Each row is a point on a landscape with many peaks, with its height.
A climber steps from a point to whichever of its 2 nearest points has the largest rise for the distance, and stops where none of them is higher. Distance is the straight distance between rows; heights are no part of it.
z538: [139 201 201 122 168 141 113  95 139 122 131 114 118 101 133 116 118 129
 108 156  96]  h=113
z389: [158 124 131 153 120 175  88 112 100 123 129  86 133 146 102  75 122 122
 165 107 119]  h=634
z280: [ 88 180 104 125  93  99 132 101  89 151 138 122 148  94  63 126 127 162
 175 148 149]  h=425
z937: [113 120  90 101 130 140 173  82 115 170  85 125  92 130 157 102 152 149
 177 108 179]  h=580
z522: [114 132 111 114 123 124  94 120 157 173  94  89 164 129 166 113 141 155
 131 102 205]  h=635
z947: [138 126 133 128 127 105 112 116 111  98 140 141 111  87 178 171  86 111
  78 140 125]  h=141
z811: [150 212 160 110 125 174 145 133 119 122 135 100  84  73 105  93 132 122
 177 142  66]  h=302
z702: [135 111 140  86 115 110 139 130 139 131 126 137 124 133 176 172 109 135
  75 113 175]  h=310
z131: [ 98 126 158 175 155  81 179 151  79 155 135 139  88 137 104 169  87 144
 138 111 106]  h=327
z6: [111 168 139 110 185 156 138  90 107 166 141 116 123  89 125 135  93 165
 118 148 148]  h=541
z872: [107  58 118 170 161 101 124 139 190 135 107 157 121 133 159 131 194  94
 117 104 188]  h=298
z140: [126 175  60 109 134 154 108 142 185 153 116 130 145 162 109 101 141 114
 133 181 112]  h=278
z617: [130  84 150 130 157 161  92 158 116 146 117  81 182 117 151 119 131 160
 113 108 208]  h=539
z454: [ 95  35 114 118 117  88 138 193 135 110  89 130 149 131 198 138 171 121
  82 125 192]  h=398
z354: [120 115 165 165 128 141  85 131  88 134 132  80 145 172  98 103 108 137
 145 103 107]  h=604
z629: [167  94 142 134 170 185 105 101 131 129 126 113 144 121 132  87 141 129
 141  77 167]  h=170
z571: [115 182 184 159 132  59 142 145 113 131 156 157 157  92  51 152 106 132
 114 155  98]  h=261
z694: [100  79 141 117 130  67 164 143 115  75 137 164  88 164 159 150 140 168
 106 137 114]  h=280
z275: [129 108  92 146 122 104 144 137 107 101 127 148  74 160 148 139 131 137
 167 100 110]  h=559
z898: [156 163  80  97 107 157 137 142 124  99 171 130 130 104 105 135  97 145
 140 147 110]  h=523
z16: [102 145 110 114 100 142 145  85  89 171  93 102  98 138 124  96 131 145
 178 114 155]  h=633
z178: [112 162 112  98 124  89 124 114 117 121 154 131 187  83 114 168 110 185
 128 163 169]  h=466
z510: [135 174  96 101  37 150 146  93 142 146 105 124 118 120 107  78 153 111
 169 126 138]  h=373
z513: [143 168 138 111 178 197 154 109 128 154 117 120  98 122 138  60 127 114
 148 151  83]  h=460
z392: [160 176  74  94 152 155 138 103 164 116 142 137 179  83 103 108 140 145
 141 181 142]  h=592
z290: [110  50 109 118 125  70 160 157 164 104 117 170 118 131 182 160 164 127
  93 124 174]  h=346
z677: [125  96 167 125 145 123 162 162  79  92 142 141 113 141 152 174  83 143
  77 150  74]  h=233
z68: [ 79  71 157  99 125  80 133 162  82 125 105 125 106 121 186 162 142 112
  84 125 197]  h=309
z664: [132 129 153 148 195 111 162 120  93 101 143 146  58 122 144 160 123 146
 146 136 112]  h=372
z301: [162 182 165 119 139 176 169 150 104 118 124 101  55  96 121 120 127 122
 181 118  64]  h=279
z148: [125 158 105 144 133 145 160  86  97 135 104 135  49 107 151 110 131 120
 189 104 114]  h=364
z177: [136 127 123  87 100  98 131 137 170 138 123 124 160  90 180 170 119 123
  71 125 195]  h=265
z964: [166 163  57  94  74 163 171 120 136 120 139 127 125  88 104 133 110 131
 156 149 139]  h=558
z311: [173 178 110 116  75 148 146 155 156 109 164 141  96 115 104 136 122 102
 145 101  69]  h=287
z288: [154 177 189 134 142 143 158 167 112 101 137  96  72 121 126 161 103 129
 167 111  65]  h=253
z927: [ 91 177 120 132 120  77 124 109 103 136 156 144 163  85  78 158 108 171
 143 152 146]  h=442
z968: [131 182 138  78 124 182 173  92  92 154 136 117  96 110 111 100 114 151
 153 137 118]  h=494
z450: [123  87  93 157 143 141 153  92 161 158  97 149 100 154 126  90 187  91
 177  91 145]  h=146
z603: [128 106  80 105 143 120 191  91 124 133 106 152  71 141 138 114 173 147
 177 121 170]  h=525
z128: [141  26 171 137 161 131 120 151 118  63 132 151 150 138 148 108 153 143
  84 108 127]  h=411
z151: [110  33  92 142 117 105 140 162 153  91 108 158 149 184 155 122 155 147
 115 109 116]  h=275
z84: [131  64 118 122 138  97 181 141 178 126 137 180 123 125 161 192 149 103
  87 108 160]  h=385
z154: [140 187 136  93 167 159 120  97 163 119 124 172 181 112 106  74 176 130
 142 174 114]  h=430
z986: [140 133 187 103 178 148 142 131  95 138 138 116 114 160 130 154  98 139
  80 153 126]  h=538
z858: [167  73 158 146 171 162 100 122 128 100 139 133 142 104 149 114 134 129
 113  82 166]  h=179
z125: [ 78 171 159 172 123  64 107 105 109 176 132 117 131 111  91 138  98 137
 132 121 135]  h=496
z364: [114 151 112 137 153 147 122 173  92 140 166 112 150 120  68 139  80 154
 122 189  95]  h=228
z12: [131  97 111 110  87 117 115 136 161 144 112 117 160 190 154 134 120 140
 113  87 158]  h=223
z181: [146 212 146 112 109 147 140 102 138 124 135 127  90  95 124  98 129 119
 164 109  87]  h=283
z817: [144 194 140  99 138 140 138  67 193 128 143 180 164  84 113  95 156 119
 129 136 121]  h=403
z260: [135 187 118 115 161 176 117 105 175 141 125 145 149 108 112  55 153 107
 141 174  85]  h=453
z174: [111 101 174 207 130 109 106 163  88 154 128  91 147 157  81 112  86 125
 138 108  84]  h=574
z452: [145 110 113 126  99 126  78 129 191 139 121 102 207 144 128 105 146 127
 117 109 170]  h=236
z141: [124 152  85 103  79 117 129 126 121 111 149 123 140 127 125 149  93 163
 143 122 128]  h=489
z421: [109  28 152 122 146 132 121 199 108 102  97 106 176 123 177 122 158 132
  78 129 191]  h=459
z575: [130 197 158 136 146 164 149 156  91 145 141  85  95  57  63 112 120 129
 176 166  73]  h=317
z945: [113 109 132 169  97 134 123 173  62 129 122  88  95 164  95 113 123 127
 190 106  83]  h=359
z263: [150 141  56 131 108 156 177  90 144 146 119 154  89  93 131 128 129 100
 172 112 134]  h=227
z176: [ 99 113 122 103  81  93 121 138 111 110 137 130 162 119 161 176  81 164
  79 136 130]  h=392
z108: [141 117 159 140  87  95 119 132 148 113 119 144 104 184 165 143 120  95
 105  87 100]  h=222
z338: [123 127 157 110 145 107 147 111 121 129 117 144  79 175 157 145 138 148
 124  92 146]  h=687
z341: [163  90 108 114 189 162 156 156 147 116 135 156 117 178 138 143 123 125
  99 159 125]  h=493
z726: [130 195 141 130 166 165  96 143 124 125 135  97 124 125  99 101 126 132
 139 184  80]  h=517
z975: [134 168 117 144  92 144 144 120  93 130 105 107  48 109 130 109 134 111
 198 104  96]  h=334
z775: [128 146 103 131 172 175 128 177  81 142 143  96 109 146  91 126 100 144
 143 177  90]  h=216
z860: [161 154 155 125 140 146 115 155 120  93 156 121 123 134 133 146  85 126
  94 158  78]  h=456
z112: [ 75  60 177 174 121  83 126 162  72 120 102 121 127 179 133 140 117 138
 102 119  79]  h=237
z441: [ 97 105 143 187 170  99 121 124  78 130 108 110  80 158 126 123 141 139
 183 114 124]  h=383
z847: [ 93  78 132 156 102 118  75 146  96 119 118 103 171 149 145 129  97 150
 102 123 115]  h=367
z381: [170 120 145 102 144 151 130 128 170 130 138 146 141 143 137 148 109  84
  55 148 122]  h=345
z279: [129  79 107 172 120  87 116 128 153 107 118 167 101 125 186 157 127  80
 105 100 124]  h=93
z723: [166 180  83  87  88 196 161 117 130 122 132 135 122  69  86  91 143 122
 151 182 125]  h=595
z695: [113 204 143 112 114 114 113  73 131 133 128 124 112 108 127 111 130 145
 149 114 124]  h=260
z93: [135 189 119  85 113 194 143 119 107 122 123 135 131  71  81  61 162 134
 164 203 107]  h=623
z59: [ 87  90 115 140 166  70 143 121 110 111 129 144  71 145 144 140 157 173
 153 133 160]  h=432
z431: [ 94 141 126 140 130 118  70 101 115 160 118  83 172 123 104 100 129 158
 148 127 175]  h=548
z576: [143 162 113  96  68 155 152 172  78 117 159 112  82 111  93 146 107 145
 161 125  81]  h=402
z229: [ 79 107 178 153 116  75 118 135  84 166 121 114 123 153 125 159  92 135
  98 114 138]  h=438
z205: [174 152 120 127 160 171 143 154 122 105 151 129  87 130 127 135 105 122
 134 134  84]  h=502
z185: [ 68 106 118 167  90  89  78 143  98 128 131 112 187 131 107 131  90 160
 114 136 112]  h=377
z396: [115  99 127 161  96 105 102 111 191 157 123 143 146 125 154 165 137  60
  97  93 146]  h=176
z107: [153  47  98 149 149 165 159 112 160 142 119 134 142 158  91  94 190  98
 170 100 155]  h=158
z848: [130 101  97 106 166 116 165 128 114 116 132 149 107 127 165 173 112 171
 126 126 169]  h=109
z826: [108  76 135 145 137  95 135 133 176 150 100 162 106 115 176 157 179  67
  94  96 190]  h=333
z791: [121 115 123 122 150 161  84 112 121 167 105  75 171 119 126  91 133 158
 148 109 191]  h=577
z351: [149 147 176 145 130 110 145 143 113  93 132 128  73 147 162 166 104 124
 133 105  80]  h=224
z423: [103 141 108 104  70  82  99 130 124 115 138 119 179 143 131 145 107 174
 127 132 147]  h=447
z871: [150 119  91 158  76 147 112 152 119 119 117 113  94 158 116  94 138  96
 178  92  92]  h=328
z774: [104 110 114 165 110 100 128 163  84  90 127 135  91 155 157 150 107 146
 157 102  70]  h=504
z495: [135 203 131  75 121 155 149 105  99 109 139 154 152  88  68  98 164 155
 169 174 124]  h=598
z588: [134 137 120 121 175 194 148 107 198 189 126 138 154 148 118 115 136  88
 102 147 107]  h=271
z645: [163  71 136 152 165 143 127 129 134  96 133 133 109 174 107  78 173 124
 158 105 126]  h=462
z299: [121 145 175 142 138  92 102  90 122 135 102 123  75 111 187 147 125 100
 103 107 141]  h=282
z179: [101 187 128 131 183 147  85 111 126 143 122 113 143 119 110  94 130 144
 128 201 109]  h=545
z797: [157 179 155  92 128 111 104  98 165  88 147 165 166 105 115 138 144 119
  89 158 135]  h=202
z293: [ 86 132 160 199 100  76  99 150  94 140 126  99 135 135 106 140  82 123
 134 115  80]  h=543
z823: [112 145 148 141 165 123 136 139  98 156 161 124 150 106  83 158  69 148
  88 172 122]  h=239
z757: [ 94 109 159 150 182  77 152 120  88 121 130 148  66 127 148 169 132 154
 130 132 152]  h=399
z232: [144 129 111 116 160 190 187  96 186 181 145 150 141 124 115 156 135  98
 121 117 128]  h=250
z654: [ 93 106 118 120  94  84  77 148 129 130 107  96 176  93 178 145 125 134
  88 134 197]  h=118
z3: [154 187 123 113 144 154  94 164 129  77 148 149 156 117  74 107 168 132
 155 178  85]  h=533
z230: [133 163 111 142 167 164 111 141 180 158 100 124 101 172 140 101 136  84
 118 158  77]  h=258
z842: [173 143 111 118 153 185 189 126 143 130 138 156  76 132 115 122 138 101
 148 119  93]  h=555
z944: [120  72 114 106  86  98 124 153 152 131 108 129 160 161 184 156 121 132
  86 100 156]  h=257
z97: [129  69  89 135 125 111 156 138 184 168 110 132 151 165 147 151 163 119
 139  85 176]  h=189
z759: [131  36 100 150 140 123 153 142 181 137 125 137 155 184 113 123 186 116
 145 100 158]  h=171
z663: [144 142  91 152  71 148 111 108 156 142 115 118 113 151 105  86 146  83
 168  90 110]  h=340
z388: [139 127  98 112  90  89 138 143 201 169 121 114 185 107 172 170 139 128
  96 108 191]  h=225
z803: [141 162  85  90 115 104 131 110 158 120 139 124 176  84 141 154 117 170
 128 143 174]  h=500
z758: [142 172 132  62 123 150 149 102 149 143 143 125 144 141 124 137 112 163
 110 124 153]  h=154
z459: [136 114 135 130  99 110 133 108 187 145 145 155 146  98 148 189 123  62
  72 111 145]  h=149
z447: [138 144  46 142  83 127 123 102 150 133 126 133 120 107 138 127 114 116
 168 107 139]  h=249
z722: [ 96 137 144 115 108  79  83 114 116 130 122 115 131  79 171 156 115 113
  83 134 184]  h=142
z767: [149 160 120 128  75 122 127 151 147  90 160 144 112 136 140 151  97 124
 120 102  70]  h=304
z296: [119  30 150 138 118 108  96 155 111  92  96 132 140 147 176 113 149  84
  70 111 121]  h=331
z337: [133 109  81 134 116 120 154 109 185 166 118 143 136 133 153 158 136 111
 137  86 166]  h=208
z75: [142  84 160 118 171 107 155 144  95  82 139 158  94 128 168 169 112 129
  76 154 115]  h=264
z255: [122 168  87 122  45 139 111 101 111 124 104 108 129 113  90  75 155 124
 183 148 141]  h=393
z955: [122  16 130 148 119 120 115 169 159 115 103 144 166 140 167 130 165  72
  78 109 152]  h=281
z488: [ 97 107  89 126 135 107 149 125  86 143 126 127 112 132 147 167  97 173
 153 115 164]  h=123
z547: [151 155 122 119 144 151 130 101 214 142 157 156 190 103 100 145 139  94
  94 158 132]  h=108
z499: [ 87 129 152 112  86  99 144 150  91 124 153 134 159 132 116 176  67 165
  76 139  96]  h=350
z888: [152 124  97 124 131 131 183 125 133 114 136 167  67 151 134 140 142 123
 159 102 111]  h=624
z302: [131  73  98 150 123 112 141 143 134  93 123 142  89 192 118  95 170 127
 172 109 113]  h=497
z949: [152  93 162 122 157  87 161 124 138  89 135 175  74 133 167 161 146 100
  85 127 127]  h=301
z904: [ 90 149 154 142 124  89 121 113  98 160 140 119 120 125 123 165  88 149
 116 118 143]  h=470
z637: [116 194 153 158 103 120 137 132  96 137 121  85  67  97 107 133 113 125
 198 109  78]  h=307
z332: [155 143  96 101 170 173 122 126 149 137 134 116 144 137 129 123 101 142
 105 166 135]  h=622
z297: [110  62  96 129 122  76 158 145 151  85 126 176 106 165 165 149 147 150
 119 117 129]  h=308
z249: [121  54 104 124 107 120 106 176 140 126  93  97 199 142 185 132 127 156
  93 115 161]  h=217
z210: [128 113 144 148 136 133  69 107 135 141 104 104 128 158 152 104 130 121
 124  97 153]  h=212
z783: [157  82 104 120 164 128 185 139 167 113 152 181 118 145 144 175 130 120
 100 125 134]  h=434
z369: [154 126  92 109 173 182 137 153 136 139 127 123 119 185 126 121 116 127
 120 162 116]  h=560
z8: [108  56 158 143 152  92 107 146 110  99 116 130 108 187 145 114 163 146
 119 118 141]  h=464
z622: [113  98 165  87 131 104 139 137  87 127 129 128 115 116 170 174 104 125
  65 132 170]  h=353
z764: [149 129  94 169 132 116 138 103 167 125 137 170  92 111 160 160 115  87
 130  91 117]  h=69
z46: [119  63 154 136 139  86 120 139 158 112 111 150 101 193 156 117 180 119
 104 107 156]  h=514
z840: [149 157 109  65  96 157 178 100 131 155 128 123 114 156 125 126 118 152
 138 105 153]  h=174
z721: [131  70 114 123 126 161 134 131  71 136 116  93 133 188  98  98 137 153
 169 116 152]  h=165
z855: [126 147  89 136  80  97 111  94 209 149 130 136 183 116 119 141 152 110
 136 106 154]  h=306
z157: [162 164 109 146 141 187 141 125 191 143 166 142 132 110  91 135 131  75
 126 135  74]  h=452
z189: [151 156 121  84 135 199 178 135  84 136 138 116  82 133 101 114 119 141
 151 146 113]  h=467
z614: [125 100 140 117 138  95 159 113 170 134 118 169  88 188 147 139 170 124
 124  91 151]  h=593
z168: [115 153 158 117 107  72  93 104 109  95 153 135 145  80 139 160 102 120
  80 156 134]  h=166
z963: [140 179 103 112 165 136  99 118 128  88 155 144 177  91  99 130 131 154
 133 188 136]  h=625
z370: [123  78 143 140  83  96  84 142 128 102 104 127 138 156 177 126 116  90
  76 108  98]  h=274
z180: [115 188 148 148 149 146 173 123  82 172 146 109  92  80  72 132  95 136
 162 140  97]  h=332
z417: [142 143 111 172 122 121 130 102 159 131 114 149  76 139 150 127 138  86
 161  77 102]  h=53
z982: [155 135 103 111 169 152 126 119 146 126 142 132 139  98 155 153  94 140
  95 151 153]  h=573
z917: [129  88  78 161  88 118  77 138 160 109 118 131 170 137 154 121 108 118
 116 104 116]  h=305
z475: [131 164 103 115 150 129  86 126 194 133 114 142 175 150 117 108 156 103
 100 198 130]  h=318
z126: [118 157 148 152 171 132 168 122  73 144 140 121  71 112 114 157  97 148
 160 121 106]  h=348
z911: [131  86 107 148 105 119  83 138 193 152 109 115 183 124 154 132 143  92
  97 102 176]  h=207
z880: [120 172 143 148 109 115  88  89 132 139 112 107 105 141 146 108 125 127
 147  98 119]  h=238
z402: [122 160 132  99 148 119  74 137 141 109 122 126 172 160 112 119 143 126
  90 211 131]  h=360
z920: [105 208 178 153 106  73 143 143 111 142 153 122 128  98  48 141 116 139
 163 128  89]  h=272
z218: [149 136 109  89 105 159 179 161  86 115 153 133  85 153 110 148 109 154
 156 115 106]  h=431
z498: [117 216 191 153 120 104 134 132 116 128 139  95 104  88  92 148 106 134
 170 124  73]  h=288
z714: [139 199 119 126 149 166  95 149 162 126 117 115 117 120 108  69 154 106
 156 174  65]  h=486
z786: [166 184 101 123 118 175 129 137 186 113 168 156 143  93  70 115 149  87
 142 149  79]  h=476
z984: [ 70 131 124 136  73  61  90 135 104 104 140 137 192 123 107 150 109 168
 119 148 122]  h=406
z740: [149 153  72 101 123 213 132 163 121 148 112 103  98 134  97  84 140 110
 148 181  96]  h=511
z113: [160 171 201 115 153 130 118  93 135 117 125 113 101 109 156 139 107  94
  77 142 107]  h=130
z942: [116 101 154 113 119  98 104 128 144 143  94 134 104 126 188 140 152  77
  79  98 189]  h=386
z582: [162 173 176 125 133 130 134  97 160 125 128 140  93 130 157 139 116  99
 101 107 103]  h=152
z22: [174 193 134 122 132 150 107 141 168  89 160 149 138 109  95 114 140 111
 128 152  77]  h=501
z136: [161 122 116 138 110 130 142 144 157  93 158 169 123 125 149 167  90  94
  86 120  78]  h=349
z37: [133 129  96  97  89 129 135 112 141 153 110 112 133 175 136 119 129 144
 148  90 161]  h=197
z170: [161 176  81  76 106 126 164  89 180 133 140 140 183  85 108 124 146 146
 147 146 156]  h=552
z36: [113 153 119  91 131 119 128 102 157 171 103 116 134 105 178 136 134 160
 122 103 200]  h=563
z781: [115 187 149  91 159 170 152  83 104 168 144 117 133  97 100  97 110 164
 142 158 126]  h=518
z725: [173 120 142 121 130 149 125 156 144  94 152 142 130 144 145 148  93  94
  64 151  79]  h=405
z974: [121 165 115  81 102 150 171  65 174 185 113 142 134 108 147  89 137 132
 150  96 151]  h=397
z43: [ 91 139 166 180 160  97 114 101  92 158  99 107  81 132 148 138 122 132
 156 102 127]  h=356
z464: [101  45 171 188 187 112 118 153  73 122 135 119 134 148 101 115 126 153
 133 122 122]  h=421
z717: [124 175  65 121 101 112 117  73 153 131 122 129 136  78 133 111 135 136
 171 125 155]  h=229
z265: [ 90  56 100 155 152 123 124 150  79 162 116  99 159 150 118 131 113 172
 153 119 168]  h=144
z29: [118  90 121 148 126  81 119 129 103  91 119 150  93 114 195 165 103 110
  96 119 117]  h=119
z856: [107 127 123 147 116 170 122  90  70 169  94  82 108 139 104  71 134 129
 181 126 139]  h=672
z606: [145  55 130 134 149 168 141 137  67 103 145 110 144 158  92  99 127 161
 159 108 131]  h=157
z408: [133 181 171 115 127  94 101 112 119  80 159 152 157  99 106 151 125 139
 106 165 117]  h=184
z572: [182  41 102 122 152 162 159 136 135 100 144 132 170 119 133 113 143 154
 144  84 166]  h=159
z184: [104 153 163 138  86 104 141 160  84 132 141 104 102 168 111 154  92 150
 148  99  80]  h=485
z539: [127 130  72 139  80 128 129  91 198 178 116 110 183 119 108 117 155  99
 162 100 156]  h=330
z640: [144 157 167 137  85  90  99  99 167 119 124 135 110 142 156 139 121  82
  92  99 113]  h=185
z267: [117 101 180 102 149 107 133 136  71 132 145 111 126  92 141 167  87  99
  54 164 129]  h=407
z390: [129 189 158 125 171 136  97 151  96  89 134 155 170 123  71 128 168 138
 158 184  95]  h=556
z793: [142 171 103 139  65 152 150 112 170 149 140 142 100 121  99 128 144  78
 166  88  92]  h=315
z859: [174  45  95 120 133 164 136 153 148 126 124 104 190 150 137 110 132 149
 135  95 160]  h=172
z200: [139 134  87 128  78 144  84 110 124 116 125  93 173 132  89  72 143 136
 174 136 147]  h=374
z277: [ 69  65 156 144 121  69 148 154  78  98 109 145 107 170 154 155 125 161
 104 127  98]  h=256
z256: [119 194 122 138 160 138 120 114 102 117 162 127 135  71  79 134 108 152
 148 175 110]  h=654
z841: [140  49 163 150 173 127 110 142 123  79 136 137 126 175 126  93 162 146
 125 114 134]  h=437
z897: [ 92 176 108 138  66 109 103 113  84 131 123 111 135 113  63 101 149 142
 191 147 131]  h=412
z158: [142 181 117  91  36 161 153 121 101 135 121 119  77 116  96 103 141 124
 165 126 117]  h=347
z164: [119 177 167 148 163 113  80 168 104  95 138 132 167 131  75 135 143 128
 126 211  88]  h=534
z906: [151 135 131 132 164 171 122 125 187 154 125 135 133 163 128 125 128  75
  79 159 107]  h=300
z753: [120 159 132 118 194 167 100 113 123 155 123 107 135 125 130 113 107 148
 103 184 135]  h=575
z531: [129 195 139 101  98 117 125 152  98  88 172 141 141 105  68 139 132 159
 158 146  91]  h=553
z879: [112  69 164 122 142 113 102 154 136 132  90 126 116 161 175 118 177 106
  93 104 203]  h=446
z912: [111 144 113 131  45 131 125 171  68 136 133  94  92 134  87 124 117 134
 183 118  93]  h=378
z707: [ 97 122 158 179 102  80 111 142  87 105 123 116 110 132 157 161  85 125
 122 117  75]  h=498
z895: [115  44 126 149 153 154 129 150  70 137 140 104 183 138  98 122 101 176
 139 113 141]  h=151
z555: [135 155 151 114 124 134 138  85 208 162 149 155 161  91 126 161 139  82
  75 119 149]  h=124
z460: [126 177 126  87 128 162 164  59 152 162 131 146 117  82 151  79 123 129
 151 112 120]  h=426
z81: [ 88  75 155 202 176  81 133 150  79 153 116 120 102 163  95 123 127 145
 153 118 123]  h=404
z383: [134 151  75 108  48 137 147  87 176 163 104 120 160 123 102  88 161 108
 169 118 153]  h=351
z543: [114 115 177 164 157  85 102 105 108 126  91 118  70 145 180 134 143 112
 131 103 138]  h=319
z862: [115 181 160 117  73 105 128 158 104 107 165 117 124 134  95 153  97 157
 140 122  77]  h=519
z957: [ 76  94 109 146 141  99 126 134  90 176 115 108 137 136 140 159 108 172
 138 111 181]  h=134
z326: [128 194 150 100 135 133 138 143  76  99 152 162 157 100  46 133 165 155
 178 160 108]  h=578
z743: [160 129 158 140 189 112 172 126 138  81 138 158  57 142 150 147 147 127
 129 131 103]  h=343
z875: [153 152  96 111 122 153 165  95 186 154 145 153 136 120 123 150 119 110
 125 100 136]  h=231
z72: [130  29 113 126 137 149 120 166 116 100 112 114 194 144 156 121 127 177
 110 109 140]  h=191
z196: [107  54 169 130 149 141  95 175  96 131 112  91 176 124 160 129 129 138
  82 122 196]  h=499
z282: [136 176 136  94  97  84 105  88 175 108 134 163 169 113 125 134 155 137
 116 125 161]  h=230
z243: [ 82 145 133 174 126  93  78 112 101 174 126  96 157 124  75 109 112 143
 150 125 139]  h=524
z105: [153 148 113 117 155 215 180 117 159 171 124 140 106 125 115  75 142  85
 144 144  79]  h=495
z501: [131 139 132 107 142 136  85 154 136 119 129 107 146 170 129 124 106 116
  72 197 115]  h=400
z221: [121 174 166 165 151  94 148 152 109 154 164 130 136  90  65 152  73 134
 107 159  95]  h=251
z48: [135 189 141  94 115 181 122 160  90 129 129 107 117  77  53  77 175 135
 168 200  83]  h=599
z602: [147 174 129  97 110 193 190  83 157 166 137 156 109  92 124  71 132  94
 149 127  91]  h=458
z142: [ 93  76 117 104  80  90  93 160 115 118  98 101 162  94 198 139 126  94
  73 128 177]  h=94
z217: [133 110 166  89 151 137 114 145  93 120 140 106 142 140 136 150  88 119
  49 184 124]  h=469
z451: [131  96 112 146  95 142  69 141 127 101 134 102 184 151 126 102 105 145
 129 113 109]  h=339
z103: [174 163  77 101 104 206 136 164 135 127 139 120 105  93  81  96 139 100
 144 173  89]  h=554
z375: [135 124  71 171  99 118  83 121 145 114 126 129 129 136 151 119 110 112
 149  99 113]  h=273
z166: [ 83  82 152 139 109  90  93 143  86 138 111 111 132 151 162 149 103 133
  92 117 147]  h=401
z468: [107  36 190 142 183 138 121 163  80 107 138 123 153 119 131 128 143 159
  96 118 178]  h=463
z405: [150  95  87 112  94 165 129 117 120 147 100  97 137 175 115  85 141 130
 165 109 158]  h=178
z219: [138  70 136 162 160 135  72 130 129 117 109 121 137 140 164 112 135 113
 111 103 159]  h=194
z153: [127 163 121 122 155 150 160  69 121 153 112 147  74  95 167 103 122 131
 158 100 125]  h=394
z343: [149 104 113 156 151 175 113  90 141 150  99 120 121 137 132  64 159 100
 162  91 139]  h=160
z705: [143 140 193 103 175 137 161 113 111 129 131 136  81 163 147 152 120 146
 102 123 125]  h=596
z446: [122 163 187 150 157  94  99 151  98 101 150 120 163 102  82 143 110 109
  91 209  81]  h=507
z687: [110  82  83 130 154  83 152 115 158 114 125 149  79 148 135 113 180 154
 162 127 170]  h=471
z729: [159 115  91 122 155 137 146 120 179 137 138 153 142  84 166 172 108 110
  90 134 162]  h=520
z356: [126  30 167 146 137 139  99 152  94  80 109 128 162 147 157 113 126 130
  77 113 102]  h=379
z334: [106  41 196 176 180 116 100 152  68 120 126 115 138 126 132 123 133 124
  95 121 141]  h=439
z628: [126 152 119 122  88 102  73  99 173 127 120 124 165 146 128 104 144 128
 131 109 157]  h=269
z896: [140  12 117 154 153 134 134 175 172 104 118 146 183 125 159 129 169 115
  94 108 164]  h=248

For each start below, name the point where the climber stops.
z538 | z338
z855 | z256
z488 | z944
z97 | z888
z113 | z338
z75 | z856
z450 | z811
z917 | z522
z575 | z856
z955 | z338
z543 | z522
z945 | z332

Call two points neighbours if one is among the 2 nearest of the other. Go from one point of each pair to the other, from neighbour to neighbour, staying as high as possible. Name the lowest point that can't be avoided.
z663, z332 | z871
z332, z93 | z189
z856, z338 | z841
z522, z93 | z847
z888, z856 | z707
